Each row is a point on a landscape with many valleys, with its height.
A ball rolls from a point to the lowest of its 3 nearest points, and stops where none of them is lower. Distance is the straight distance between rows; heights are no part of it.
<933> (h 4.45): [ 19   9   1  11 -12  -1   6   5  11  -1  -7  -4  -6 -13 -12  -2  -6  14
  17  13   1   4 -16   2  -5  -6  -4   3]
<93> (h 2.28): [ -6  -5   0 -11   5   9  -1 -22 -16  -7  13   9  11  11   8   4  10 -21
 -13 -25  12  -9  -8   7  12  19   4  -5]
<1709> (h 4.81): [ 16   7  -8  15 -21  -3  -7   3   0   0  18  14  -1 -13  -3   4  -3  19
  20   7   4 -14 -13   0   4   1  -5  -5]
<1406> (h 2.08): [-29  -2   4 -19   7  -9   1 -14  -8  -8 -31 -48   7   0 -31 -24   7  -9
 -18  -3   0   0  17  -6  15  -9   8  14]
<597> (h 5.10): [ 15 -12 -22   7  -3   8 -21  -1   3   6  32  30   3   6  -8  30 -16   6
   6  10   5 -15 -12  12  13   6  12  10]
<904> (h 4.93): [ -5   3  14  -2  16  -2  19   8  12  -4 -27 -11  -7   7   7  -8   8  -1
  -7   1 -13  16  12  -6 -14 -10  -2   4]
<1651> (h 5.37): [-19  -4   9  -8  19 -11   6   3  -3  -1 -30 -22  -1   6   4  -9  15  -8
  -7  -4 -13  16  10 -13 -17  -7   0   0]
<1262> (h 3.49): [  9   5 -13  13 -14   2 -15   3  11   8  13   6  -1  -8   5   8   1  29
  26  17   0  -6 -16 -12  -4  -3  -4  -6]
<1677> (h 2.21): [ 13  -1  -2  14 -17   0  -1   3  14   4  -1  -7  -5 -11  -8  -1  -8  14
  21  16  -6   1 -24  -8 -10 -10  -6   0]
<763> (h 0.72): [  5  -2   0   7 -12  -5  -1  15  14   1  -1 -16 -11 -22  -5  -3 -11   7
  19  12 -12   5 -26 -25 -15 -15  -2  -1]
<1234> (h 5.87): [-17  13   3 -15   2 -11   7  -8   3   2 -14  -7   6   4   4 -14  23  -5
  -7 -16   4  16   3  -5  -6   6  -7 -12]
<1204> (h 4.89): [-16   3  -2 -16  -9  -1  -3 -25 -11 -14   0  -6  23   2   0  -7  10 -21
 -13 -23  23  -5   6  12  20   1   1   4]
<962> (h 1.86): [ 20 -10  -1   9   6  10   8   1  -6   5  10  29   4   6   8  18  -8 -10
  -9   7  12 -12   1  16   4   5   2   1]
<1170> (h 5.43): [-19   5   7 -14  -4  -8   2 -18 -10 -10 -13 -15  16   1  -8 -15   8  -7
 -19 -15  26   7  22  18  21  -9  -2  12]
<162> (h 5.17): [-17   0   4 -21  -1  -4  -2 -31  -9 -16  -6  -5  20   5   1 -13   2 -18
 -14 -23  25  -1   6  23  22   2  -2  12]
<482> (h 6.86): [ 16  -5 -14   5 -12   4  -9   1  -7   1  23  29  -1  -2  -3  18 -22   7
  10   7  13 -15  -9  12  12   4   4   1]
<475> (h 1.58): [  8  -4   3  11  -8  -5  -1   9  16   2  -6 -15  -6 -16 -10   3 -11  10
  12  14  -9  11 -25 -20  -8 -15  -6   0]
<911> (h 5.18): [-17  -6   7 -17   5   3   1 -28  -9 -15  -2  -4  20   4   6  -8   7 -19
 -10 -17  19  -7   9  23  19   1   3  17]
<814> (h 6.00): [ 15  -7 -21   6  -4   6 -16   8  -6   4  26  30   2   6 -11  23 -18   7
   9   8   2 -18 -17  10   8   3  12   5]
<280> (h 2.93): [-11   7   1 -11  -3  -5   2 -13 -12   3  -8   1   3   2  13  -9  16 -10
 -10 -22  13   4   1   4  -7  14  -5  -2]
<591> (h 2.02): [  2  -6   1  -3   9   5   3 -19 -12   4  13  11  10  14  19   5   9 -22
  -8 -15   8 -14  -6   8   2  21  -2  -9]
<449> (h 2.44): [-31  -3   4 -23  -2  -9   0 -12  -2  -9 -29 -40   5   6 -26 -21  16  -6
 -12 -13   3   7  16   0  10  -7  10  10]
<1555> (h 1.78): [-26  -7   6 -17  14 -16   6  -6  -7   0 -34 -38  -2   9  -3 -18  11 -13
 -12  -4 -12   9  13 -23 -11  -6   0   3]
<1311> (h 2.76): [-22  -5  12 -13  13 -14   6   8  -6  -6 -34 -27  -5  11   3 -13   4 -13
 -17  -2 -16   7  18 -27 -13 -12   1   6]
<1425> (h 2.00): [  5  11 -13  27  -1   6 -12  13   8   9   4  15   9  -3  19   7   0  45
  27  23 -12  -5 -11 -22 -11 -14  -8  -6]
<473> (h 3.50): [ 12   5   5   3   0  -1  14   2  -7   1   3  16   3   0  22   1   0  -5
 -10  -7  11  -4   7   8  -8  13 -10  -8]
<658> (h 1.90): [-33  -5   1 -20   6 -11   2 -10  -5  -9 -30 -46   3   5 -29 -18   9  -9
 -10  -8  -6   3  16 -16   1  -9   4  11]
<674> (h 3.11): [  4   9 -13  22  -3   3 -12  11  16  11  11   8   6  -5  18   4   1  29
  24  20 -12  -1 -15 -25  -6 -22  -5  -1]
<893> (h 4.29): [ -9   1  18  -7  13  -4   9  16  -1 -12 -29 -20 -12   3   0  -5  -7  -9
  -5  -3 -11  15  12 -14 -16 -19   4   7]
<260> (h 3.42): [ 16 -21 -17  13  16   9 -12   1  13   5  32  38  -1  10  -7  29  -7   1
   1  16  -4 -14  -3  26  13   7  19   7]
<1627> (h 5.12): [ -8   5  15   0  15  -1  14   8  10  -7 -31 -14 -10   4   3  -5   5   0
  -7  -4 -13  16  11  -8 -12 -12   0  14]
<1320> (h 3.71): [  1   0  14  -7   3   0   6  23  -9 -23 -23 -24 -24  -7  -2  -8 -24 -11
   0  -3 -17  19   8 -17 -14 -22  -1   7]
<1746> (h 5.61): [  5 -15  -5   8  18   3  -5 -14  12  19  27  24   9  21  -3  15  13 -17
  -9  -4  -5 -16  -4  18   4  32  13 -12]
<311> (h 1.44): [-25  -4   2 -13  14 -15   1  -5  -1   0 -32 -36   1  10  -7 -16  15  -7
 -13  -7 -12   9  14 -20  -6  -1   1   5]
<197> (h 2.18): [  3 -11  -2  -2  16  10   4 -16  -6   9  13  22   9  17  12   9  12 -24
  -9  -9   6 -15  -6  10   1  25   1  -6]
<479> (h 5.25): [ -3  -6  -9  -4  11  11   1 -26   9   6  28  21   3  20 -11   5  16 -26
 -17 -14  -6 -16  -2  26  14  29  16 -14]
<1300> (h 2.17): [ 22  -1   3   8  -6   8   8   5  -7   0  11  30   5   0   6  11 -14  -4
  -4   4  11  -9   6  20   0  -1  -1   2]
<798> (h 3.15): [  3  -5  20  -9 -14  -5  -9  28  -8   0  -7 -28 -27 -21 -11  -9 -21  -3
  12   3 -23  15  -6 -39 -14  -8  -5  -3]
<1729> (h 1.71): [-26  -3   5 -15   5 -16   0 -15   2  -1 -27 -38  -2   6 -20 -19  17  -9
 -13 -10  -4   6   9 -10  -3  -5   3   7]
<1731> (h 3.07): [-20  -8  20 -14  10  -6  14 -11 -11   4 -32 -42  11   2 -32 -24   6  -3
 -31   0   9   4  32  12  16 -16   2  20]
<1241> (h 3.95): [ -4 -10  -7  -4  10  15   2 -19  -4   2  14  18   9  18   6  11  14 -23
 -15 -18   0 -19 -14  18   3  28   9  -4]
<1128> (h 5.21): [ 12   4 -14   5 -19   3 -20   6  -3   4  26  16  -1  -7   3   5 -11  24
  19   7   4 -16 -12  -7  -1   4  -3  -6]
<793> (h 4.58): [ 10  -4   6   0   0   1   7  17  10 -11 -15 -23 -14 -11 -14  -3 -17  -2
   7   2 -13  11 -14 -11  -9 -14   1  10]
<853> (h 3.06): [  5  -7  11  -3  -4  -4   5  17   8  -6 -13 -23 -16 -12 -19   4 -21  -3
  11   1 -18  14 -13 -21 -12 -13  -1   8]
<92> (h 5.63): [ 20  -3  -6  11 -14   1  -5   3  -8   1  20  23  -1  -4   0   9 -17   5
   4   6   9 -16  -7  18  12  -1   5   2]
<985> (h 3.60): [-15  -4  14  -9  20  -9   4  12   0 -10 -30 -21  -7   6   3  -5   0 -13
 -13   2 -11  13  12 -17 -18 -15  -2   9]
<1233> (h 4.84): [  2   8 -22   9 -10   0 -25  10  -5  13  35  31  -1   1   7  22  -8  23
  22  14   1 -18 -11  -6   2   5   1  -4]
<1492> (h 5.16): [-18   9   4 -18  -5  -3   0 -29 -13 -18  -4 -13  15   2   5 -11   9 -16
 -13 -24  21   4  10  12  20  -4  -2  10]
<1686> (h 5.36): [ -5  11   8  -6   7  -7  11  -5   6   1 -18  -4  -1   2  10 -13  17   0
  -6  -9   3  14   9   3  -9   3 -10  -2]
<1374> (h 1.93): [ -5  -6  -9  -3   3   9  -3 -23  20  10  37  20   1  21 -10  13  16 -23
 -20 -14   6 -10   3  30  21  37  13 -17]
<272> (h 2.04): [ -4   1  -1  -5  -2  -2  10 -12  -9   1   1   7   8  -1  19  -4  13 -10
  -8 -16  13  -2   0   6  -1  15  -4  -8]
<320> (h 4.72): [-13   8  -1 -10  -1  -4  -3 -24 -12  -8   2   0  17   6   8 -11   6 -21
  -9 -26  19  -3  -3   8  11   8  -2   4]
<880> (h 3.19): [ -1   0  10   2 -15  -3  -8  28   2  12   1 -20 -20 -18  -2  -2 -21  11
  12  16 -23   9  -4 -51 -16 -21  -7  -3]
<1277> (h 1.63): [  1  16 -18  23  -2  14 -23  16   2   5  14  23   7  -1  17   9  -1  42
  30  14  -9  -5  -2 -10  -6 -15  -7 -10]
<738> (h 4.15): [ 14   7  -8   7 -22   2   5   2   4   1   7   7  -4 -13  -7  -2  -9  18
  13  10   3  -6 -14   2  -1  -1  -4  -3]
<1042> (h 2.39): [  2  -1  14 -10  -8  -2  -4  24  -6 -12 -19 -31 -26 -17 -15  -4 -25  -5
   5   1 -16  19   2 -28 -15  -9   0   3]
<1749> (h 3.16): [ 19 -10 -12  11   0   9  -1   1  -3  -2  23  29   3   3   2  23 -22   1
   8  11   6 -10  -4  20  12   6   9   9]
<310> (h 3.22): [  6 -16  -4   3  17  11   3 -12  -3  15  20  22  10  19   7   9  12 -18
  -9  -1   0 -18  -7  18   8  27  10  -8]
<653> (h 4.56): [ 12   7   6   7   0   2  15   6  16 -14 -22 -11  -8 -13  -6  -5   0   4
   2   8  -8  19  -4   5  -8 -16  -7   2]
<791> (h 4.66): [  0 -14  -5   3  14   6   2 -17   5  12  21  19   6  21   0   8  18 -21
 -11  -5   0 -19  -7  20   7  34   9 -12]
<62> (h 5.54): [ -2  -6  -4 -12   8  18  -2 -26  -2  -4  23   9   9  18  -3   6  18 -28
 -11 -18   2 -18  -2  21  15  26  15  -6]
<569> (h 3.30): [  0  -1   5   6  -5  -7  -3  21   9  13  -1 -20 -17 -19   4  -1 -18   9
  12  13 -19   7 -18 -38 -12 -17 -10  -4]
<1659> (h 2.48): [ -4  -8  -9   1  12  10   2 -21  16  14  33  23   4  21  -6   6  21 -20
 -16 -10   4 -12  -2  28  11  36  12 -14]
<1730> (h 0.90): [  0  -9  -8   2   6   1  -3 -14  18  21  35  27   4  23  -9   9  16 -15
 -21  -8   4  -6   4  26  15  38   9 -18]
<1161> (h 3.21): [ 24   2  -3  12  -9   6   7   9  -5  -5   6  20  -1  -8   6  10 -14   8
   3  -2  11  -5   4  15   6  -1   4   2]
<1083> (h 4.33): [15 12  2 10 -9  7 12 12  4 -7 -9 11  0 -9  6  2 -3  9  6  1  7  4 11 16
 -3 -4 -8 -2]
<1165> (h 3.38): [ -2  -5   0   4  -6  -8  -5  22  11  14  -2 -16  -9 -17   2   4 -10  14
  13  16 -17  13 -17 -36 -11 -25  -5   0]
<373> (h 0.76): [  5  -6  16  -4  -9  -4   4  24   1 -14 -15 -20 -20 -11 -16  -2 -26  -3
   5   3 -24  18 -11 -22 -13 -16  -1   4]
<128> (h 5.56): [  6  -2 -25   9  -8   4 -25   5  -4   8  37  30   3   1   3  20 -12  16
  18  10  -1 -14 -20  -6   7   6   3  -1]
<1660> (h 0.64): [  4  16 -14  23  -8   7 -20  10   9  10  16  19   8  -4  16   4   1  37
  26  17  -6  -5  -9 -15  -3 -14  -9  -7]
<1211> (h 2.79): [  5   0  -7  14  -8  -5 -11   7  11  10   7   0   4 -14   3   2  -6  26
  25  20  -8  -2 -21 -18  -6  -7 -10  -2]
<1366> (h 4.05): [ 17   8  -2   8 -10   3  10   6   0  -6   2  18  -1 -10   3   8  -4  12
   7   2   9  -4   1  13   3  -2 -11   1]
<1762> (h 3.94): [ 19 -12 -20  11   2  12  -6   3   4  -2  29  33  -1   9  -8  24 -18   1
   3  14   2  -9  -3  17  18   3  13   2]
<1345> (h 1.87): [-25   1   4 -15   7 -16   4  -9  -1   1 -26 -28  -2   9  -8 -19  25  -5
  -5  -9  -1  10   4 -14  -2   1   1   5]
<614> (h 2.73): [  5   3  12 -10  -8  -6  -5  25 -10 -20 -16 -29 -30 -15 -18  -7 -28  -1
   8   0 -27  13   5 -35 -15 -10  -3  -2]
<1633> (h 4.38): [  6   9 -20  10 -17   2 -15   4  -3   8  24  14   0  -2   8   6  -3  29
  21  13  -1 -12 -14 -11   2   4  -3  -7]
<170> (h 3.23): [  2   9   9   0  -2  -6  13  -1 -10   0  -3  13   7   1  19   0  12  -4
  -3 -10   9   3  12   3 -11   9  -4  -7]
<1474> (h 3.80): [-11   0  -2  -2   9  14  -6 -27  19   4  38  15   5  19 -11   2  21 -29
 -20 -14   3 -10   8  35  26  36  20  -5]
<1520> (h 5.50): [ 10   0  16   7   5   5  12   9   8 -14 -25 -16 -10  -6  -8  -2  -9  -4
   3   2 -15  16  -4  -7 -10 -14  -2   8]
<1297> (h 2.81): [-24   2   6 -15   2  -8   5 -17  -2  -4 -27 -37   5   3 -24 -18  17  -3
 -17 -10  12  10  21   5  15  -8  -2   7]
<919> (h 4.39): [ 14 -16 -24  10   1   9 -20   3  16   5  29  31  -5   4  -8  26 -16   2
   9  17   1 -13 -13  16  16   6  17   4]
<725> (h 4.02): [ 10  11   7   2   2   0  15   4   3   0 -10   7  -2   3  19  -3  10   5
  -3  -9   8   9  10   9  -7   6  -6  -4]
<1664> (h 1.91): [ 18  -8   2   9   9   6  10   3  -8  12  15  23   7   4  18  12  -2 -14
  -9   6  11  -7   0  17   0  12  -1  -4]
<1246> (h 3.28): [  0  -4   7  -6 -12  -8  -2  25  -1  -3  -7 -26 -21 -18  -7   3 -21  -2
  11  11 -21  14 -15 -34 -18 -17  -4  -1]
<1349> (h 3.17): [ 10   6 -13  20 -14  -4 -13   3   9   9   8   3   3  -9   3   1  -1  24
  26  15  -4  -9 -21 -14  -7  -4 -11  -8]
<1080> (h 3.59): [ 14   2   3   6  -1   3  12   4 -11  -2   6  15   1   1  16  10  -1  -3
  -7  -2  11   1  11  11  -2   2  -5  -4]
<1169> (h 5.01): [-16   2  -2 -16  -4  -2  -4 -26 -12 -12   0  -6  19   4   2  -9   5 -21
 -11 -23  22  -6   9  18  19   2   3  11]
<1293> (h 1.85): [  8  -7   3   1   9   7   9  -3 -12   8   8  22   6   8  19   8   1 -16
  -5  -6   9  -9   3   9  -5  16  -1  -5]
<527> (h 4.40): [  0   0  13  -1   9  -4  10  11   6 -14 -27 -18 -15   0   0  -4 -13  -9
  -2   1 -14  20   9 -13 -12 -18   3   8]
<627> (h 6.81): [ -6  -5  -5  -5   6  16  -1 -27  -2 -10  20   8  13  12  -1   6  14 -22
  -9 -18   5 -18   4  27  24  23  16   4]
<506> (h 2.34): [  3  13 -20  18   0  11 -25  13  -2  10  27  29   9   9  22  14  -6  38
  28  10  -7 -11  -2 -13  -5  -5  -5 -11]
<839> (h 7.19): [ -7  -6  -4 -11   9  16  -1 -26  -8 -10  15   7  17  14  -2  -3   9 -28
 -16 -14   9 -16   0  22  22  16  11   8]
<480> (h 3.04): [ 11 -19  -8   8  17   6   5  -8  12  21  24  33   2  19   1  18  12  -6
 -15   6  -4 -16   3  27   5  31  10 -10]
<158> (h 5.35): [-15   2   3  -8  10  -7   8   1   1   2 -28 -18  -2   7   5  -9  19  -2
  -8   1  -6  12   9  -8 -13   0  -5   0]
<1421> (h 2.65): [-24   4  -5 -18   0 -12   2 -18   0  -3 -23 -24   5   3 -11 -19  21  -3
 -11 -15   1   7   7  -2   1   1   0  -1]
<1148> (h 4.32): [ -1   5 -23   7  -2   8 -32  13  -9  14  34  34  -1   4   9  24 -12  21
  22  14  -2 -15  -9 -13   2   6   4  -6]
<1278> (h 4.87): [  0   4  13   0  10   4  15   6  11  -5 -28  -6  -7   1  10  -8  10   2
  -5  -4  -8  21   7   4 -11  -5  -7  -3]
<268> (h 2.75): [-29   5   2 -21  -2 -13   2 -14  -1  -8 -18 -33   2   2 -20 -20  22  -4
 -12 -16   9   6  13  -2   6  -4   5   3]
<457> (h 3.05): [  6  -4  16  -8  -9  -1 -10  27 -15   1 -15 -34 -26 -37  -3 -16 -20  15
  15  12 -35   4  10 -42 -21  -8  -3  -7]
<1370> (h 4.60): [ 18   9   5   7 -12   2  10   7  10  -6  -3   1  -8 -11  -4  -3  -6  12
   6   7   8   1  -3  12   0  -4  -4   1]
<1623> (h 3.84): [-25   0  18 -19   6 -13  12  -7  -9  -3 -32 -36   7  -2 -31 -28  11   2
 -27  -3  14   7  27  13  20 -13   1  16]
<296> (h 1.56): [ 12 -15   2  10  16   6   7  -5  -7   9  16  25   4  17  11  14  -3 -17
 -11   0   0 -10  -2  19  -5  20   6   0]
<1580> (h 4.82): [ 13   3   8   7  -1   4  11   8  13 -11 -15 -13  -7 -10 -12   0  -5   4
  10   8  -8  12 -11  -4  -9 -14  -2   4]
<566> (h 1.73): [  8 -16  -1   6  18   7   4  -3  -7  13  12  24  12  13  18  10   4 -18
 -10   0   7 -12  -7  12  -5  18   2  -8]
<890> (h 3.03): [  6   2  16  -8  -8  -6  -9  29  -6   6  -7 -30 -27 -25  -4  -8 -21   8
  16  12 -32  12   1 -39 -19 -16   1  -4]
<456> (h 2.27): [-26  -4  10 -18   1 -13   0 -14  -7  -8 -30 -36   6   5 -29 -27  15  -4
 -15  -3   6   6  19   3  17  -9   5  13]
<464> (h 4.61): [ 13   9   5  11  -7   4  14  11  12 -10 -16  -4  -8 -12 -10   2  -3  12
   9   8  -1  11  -1  10 -10  -8  -4   1]
<1680> (h 3.33): [  7   6 -12  18  -5   0  -7  12  11  13   7  -2   7 -13  11   2   2  30
  23  21  -9  -1 -14 -26 -13 -15  -6   4]
<1358> (h 2.47): [ 17 -16  -7  10  17   8   0   1  13  15  26  34   3  15   1  24  -1  -3
  -9  14   0 -10   4  32   6  19  12  -7]
<1378> (h 3.91): [  8  11 -16  16  -9  -1 -14   3   3  10  21  15   0 -10  12   9   1  27
  20  14   1 -10 -13 -15  -4   2  -5  -9]
<462> (h 3.29): [  2   7   4  -3   4  -2  13   2   0   6  -5   6   3  -1  19 -10  11  -2
  -6  -9  13   8  10   7  -7   6 -11  -3]
<505> (h 4.11): [ 11   9   7  10  -6  -1  15   1   7  -4  -8   2  -3  -5   3  -1   6   5
   1   2   1  10   5  13 -10  -4  -6  -2]
<218> (h 5.57): [-23   8   1 -16  -8 -15  -3 -17  -7  -7 -14 -15   6  -2  -8 -14  15  -6
 -10 -20  11   9   9   3   9   1  -4   2]
<773> (h 4.10): [ -9   6   7  -6   2  -6  12  -7  -1   1 -12  -1   1   1  11 -11  13  -4
  -9  -9   9   6   4   3  -7   9  -6  -7]
<1748> (h 3.78): [-25   9   9 -14  -4 -12   4 -17  -5 -11 -20 -28   9   1 -18 -17  19  -4
 -14 -16  18  13  11  10  17  -7   1   5]
<1487> (h 4.70): [ 17   4  -7  11 -16   0   6   6   2  -4  10  14   1 -10  -5   3 -18  12
  11   1  11  -5  -7  10   3  -2  -5  -3]
<891> (h 4.30): [ 14   9  13   3   1  -2  16   9   9  -7 -19  -4  -5  -7   6  -1   4   5
   0   0  -7  14   3  11 -11 -10  -8   4]
<915> (h 5.45): [-20  14   2 -16  -8 -11   1 -18  -9  -5 -10 -11   6   5   2 -12  18 -10
  -8 -17  13   8   6   3   6   7  -3   2]
<82> (h 4.01): [-10  10  -1 -12  -6  -7   3 -15  -9  -9  -5  -6  11   3  14 -13  18 -12
 -16 -22  21   2   3   5  -1  12  -9  -3]
<797> (h 4.55): [ 14   7  -1   9 -12   2   6   4  12  -5 -13 -11 -10 -12  -5  -3  -6   7
  15  10   1   6 -12   2  -4 -10  -6   4]
<1454> (h 4.94): [ -3   3  15  -6   8  -5  10  21  -3 -17 -29 -23 -11  -1   1  -5 -11 -13
 -11  -3 -23  12  14 -16 -14 -20   3  11]
<362> (h 1.38): [ 13 -15   0   5  17  15   7  -2  -3  11  15  26   9  20   8  15  -2  -9
 -12   6   0 -15   3  20  -2  14  11   2]
<418> (h 2.82): [ 10 -14 -16  14  14  13  -6   3  10  11  24  34   0  14  -4  25  -9  -1
  -7  15   1 -14   0  26  11   6  18   7]
<1209> (h 4.53): [ 18   4   0  10 -13   0   7   8  10 -10  -8  -1  -7 -15  -8   4  -4  14
  11   7   4   3 -12  15  -6  -8  -5  -3]
<1427> (h 0.95): [ -1  12   9  -1   4  -1  16  -5   0  -2 -12  10  -2   0  18 -12  15   2
  -4  -6   9   9   5   1 -12   5 -12 -12]
<1167> (h 4.54): [ -3   1  19 -12   8  -8   0  22  -8 -23 -31 -22 -20  -4  -4  -6 -18 -15
  -6  -1 -21  14  22 -23 -16 -16   3   5]
<659> (h 3.81): [ 12   7 -10  12 -11   0 -12   7   4  14  15  10   5  -8   5   5  -1  31
  23  18  -4 -11 -11 -11  -8  -3  -6 -12]
<702> (h 2.24): [ 19 -16  -8  13   5  11   3   4   0   6  22  34   5   7   0  26 -13   0
  -6  10   7 -17  -3  24  11   1   8   4]
<992> (h 2.35): [-27  -7  10 -15   4  -8   4 -14  -6  -5 -33 -49   4   5 -29 -24   9  -6
 -25  -5   8   5  26   5  14 -15   5  23]
<243> (h 5.89): [ -6  -1  -4  -7   4  19  -4 -26   6  -7  23  13   8  18 -11   1  18 -27
 -19 -12   5 -15   3  32  22  25  17  -1]
<1519> (h 4.59): [  2   7  12   2   7   0  12   8  14  -9 -23 -13  -4   3   2  -5   8   7
  -3   3  -4  17   4   4 -11 -12  -3   2]
<1444> (h 5.38): [ -9   2   2 -14   9   7   1 -30 -12 -19   4   2  26   9   2  -1   9 -26
 -11 -13  19 -16   4  24  27   6   5  18]
<879> (h 5.28): [-24   0  10 -20   1 -13   2 -18  -7   1 -17 -21  18  -3 -16 -26   9  -4
 -17 -10  30   9  24  22  21 -17  -5  14]
<741> (h 3.86): [ 11   9  -9   7 -21   0  -5   4   8   7   9   1  -3 -10  -3   1  -5  20
  23  11   4  -8 -15  -6  -6  -2  -4  -9]
<1085> (h 4.68): [ -7   6   6 -10  -1   1  -2 -17 -15  -7  -1   4  12   6  12  -4  11 -18
  -7 -20  15  -2   0   4   2  15  -8  -3]
<945> (h 4.92): [-28   1   9 -22  -4 -14   5 -18  -3  -5 -17 -23  15  -3 -21 -21   7  -8
 -17  -7  21  12  22  17  14 -12   1  11]
<619> (h 3.73): [  3  -1 -27  10  10   8 -31  12   1  13  42  38   0  11  16  29  -5  21
  16  12  -7  -9 -10  -9   8   8   4  -7]
<214> (h 3.14): [  1   0  11  -2 -12   0 -10  28  -7  15  -6 -24 -25 -21  -1  -6 -19  10
   8  16 -30   7   1 -49 -16 -15  -1  -6]
<501> (h 1.62): [ 17 -17  -3  12  19   8   0  -1   0  10  12  30   4  16   5  16  -6  -6
 -10   8   7 -11   0  20   6  11   3  -5]
<1227> (h 3.24): [  6   9 -12  16 -10  -4  -9   3  12  11   6   4   3 -10  12   3   0  32
  27  22  -6  -8 -22 -18 -13 -12 -10  -9]
<504> (h 4.18): [-20  10   5 -14  -3 -12   5 -13  -2  -5 -17 -18   7   0  -1 -14  21  -3
  -4 -18   8  12   2  -2   1   5  -4   1]
<1037> (h 1.69): [  5  12 -20  23  -8  10 -24  14   3  12  23  24   6  -3  24   6  -4  38
  28  15  -8 -10  -2 -19  -1  -7  -2  -9]
<1203> (h 2.22): [  8 -17  -6   6  20   6   3  -6   0  15  21  27   8  18   3  19   9 -10
 -11   1  -5 -15  -3  24   1  20  12  -9]
<10> (h 3.12): [  0  -3  12  -8  -5  -3  -4  23  -2  16  -1 -24 -24 -26  -1  -3 -20   5
  12  10 -24   8  -4 -43 -15 -16  -7  -7]
<1067> (h 2.32): [  8   2  -5  14 -13  -6  -2   7  11   8  -4 -10  -4 -15  -4  -3  -2  24
  19  21  -8   1 -26 -20  -8 -10  -7  -4]
<716> (h 2.94): [  5   4  12 -10  -7  -6 -10  27 -13  -4 -14 -31 -28 -27 -12 -17 -27   8
  16   9 -31  11   7 -36 -23 -10  -6 -12]
<220> (h 0.85): [  4  -3  15  -4   3   0   6  18   0 -18 -21 -23 -22  -3 -11  -5 -18 -10
   3   3 -18  19   2 -17  -9 -17   2   9]
<238> (h 3.13): [ -6  -5  -5  -9   8  10   1 -26  -4  -6  16   9  13  15   5   3  11 -24
 -12 -13   3 -15  -7  12   8  23   7  -5]
<934> (h 3.61): [  2  -1   0  13  -3  -3  -3  15  19  17   3  -5  -5  -9  11  -2  -5  23
  17  23 -13   7 -21 -37 -13 -22 -10  -3]
<630> (h 3.74): [-19  -3  15 -10  19  -9   7  16 -14 -14 -32 -24 -11   8   5 -12  -6  -8
 -16   0 -13  11  21 -22 -14 -19   3   6]
<249> (h 4.57): [-13   5   2 -12  -2  -5   2 -15  -4  -3   1   0  10   7  13 -12  13 -18
  -9 -28  15  -1  -1   3   4  12  -4  -3]
<776> (h 5.20): [-17   1   7  -3  13  -9  11  -2  11  -2 -28 -15  -5   2   5 -11  15  -2
  -9  -4  -8  18  10  -3 -17  -4  -5  -1]
<808> (h 4.37): [ 20  -2  -6   9  -6   4   6   6  -2  -4  18  25   0  -3   2  15 -20   0
   4   8   9 -12  -1  11  10   3   2   2]
<283> (h 3.83): [ 18   8   8  12  -4   6  20   9 -10   2   1  20   5  -4   8   5 -10   2
   1  -1  12   4  13  16   3  -3  -8  -4]
<760> (h 3.53): [  4  -7   5   1  -7  -3  -3  19   4   4 -10 -21 -17 -11 -11  -2 -17   6
  10  10 -13  15 -22 -34 -13 -17  -5   3]
<1491> (h 4.42): [-28  -3  15 -15  -2 -13   7 -11  -7  -1 -24 -32  10  -2 -25 -24   9  -2
 -19 -11  16  10  31  16  14 -12   0  15]
<1638> (h 5.62): [  7  -5 -22  13 -13   3 -24  10  -7   5  31  23   1  -6   9  16 -11  21
  23   9   4 -15 -11 -11   9   5  -1  -9]
<1294> (h 5.59): [-21  10   4 -21  -6  -7   1 -21 -11 -10  -8 -14  20  -6  -5 -14  16  -7
 -10 -18  26   8  11  15  18  -5   0   8]
<1588> (h 1.88): [ 17 -18  -7  13  13   6   3   0   1  13  18  35   3   9   6  21  -6  -9
 -10  13   3 -16   3  23   9   6  10   0]
<137> (h 3.85): [  9   9   8   5  -1   7  15   4  -3  -2  -3  12  -1  -1  14  -4   5   4
  -3   0  10   6   5  13  -3   0 -10  -4]
<1295> (h 1.92): [  0   2   4   1   5  -1  10 -10 -13   0   8  11   5   8  25   0   4 -15
  -6 -14  14  -6  -3   4  -3  14  -6  -8]
<77> (h 4.34): [ 22  13  -2  12 -19   3   6   7   3  -7   4   2  -4 -14  -9  -1  -4  19
  17   7   3  -1 -12   7   0  -5  -5  -1]
<1237> (h 2.66): [  1   7   7   0   1  -4  12  -7  -8   2  -3   8   6   0  15  -9   9  -7
  -7 -13  11   7   4   6  -6   6 -15 -12]
<715> (h 3.01): [  1  13 -25  12   3  11 -31  16   0  14  33  32   0   9  25  22  -4  32
  25   5  -8  -3   0  -8  -5   0   1  -7]
<1186> (h 6.44): [ 18   4 -13   6 -18  -2  -8   7  -8   1  15  21  -2 -11  -1  13 -15  12
  12   5   7 -12  -8   2   7  -1  -5  -2]
<1140> (h 2.92): [  6   1  15  -7  -6  -1  -1  22 -10 -19 -24 -29 -27 -13 -10  -7 -25  -7
   1  -2 -20  17  10 -25 -12 -14  -3   7]
<1310> (h 5.69): [  9  -7 -26  10  -1   4 -29   3   2   7  38  34   3   4  -4  25 -10   5
  13  11   1 -14 -17   5  14  14  14  11]

Where does a ball stop that starts at each point below?
<320> | <362>
<1085> | <362>
<268> | <311>
<1731> | <311>
<945> | <311>
<1454> | <311>
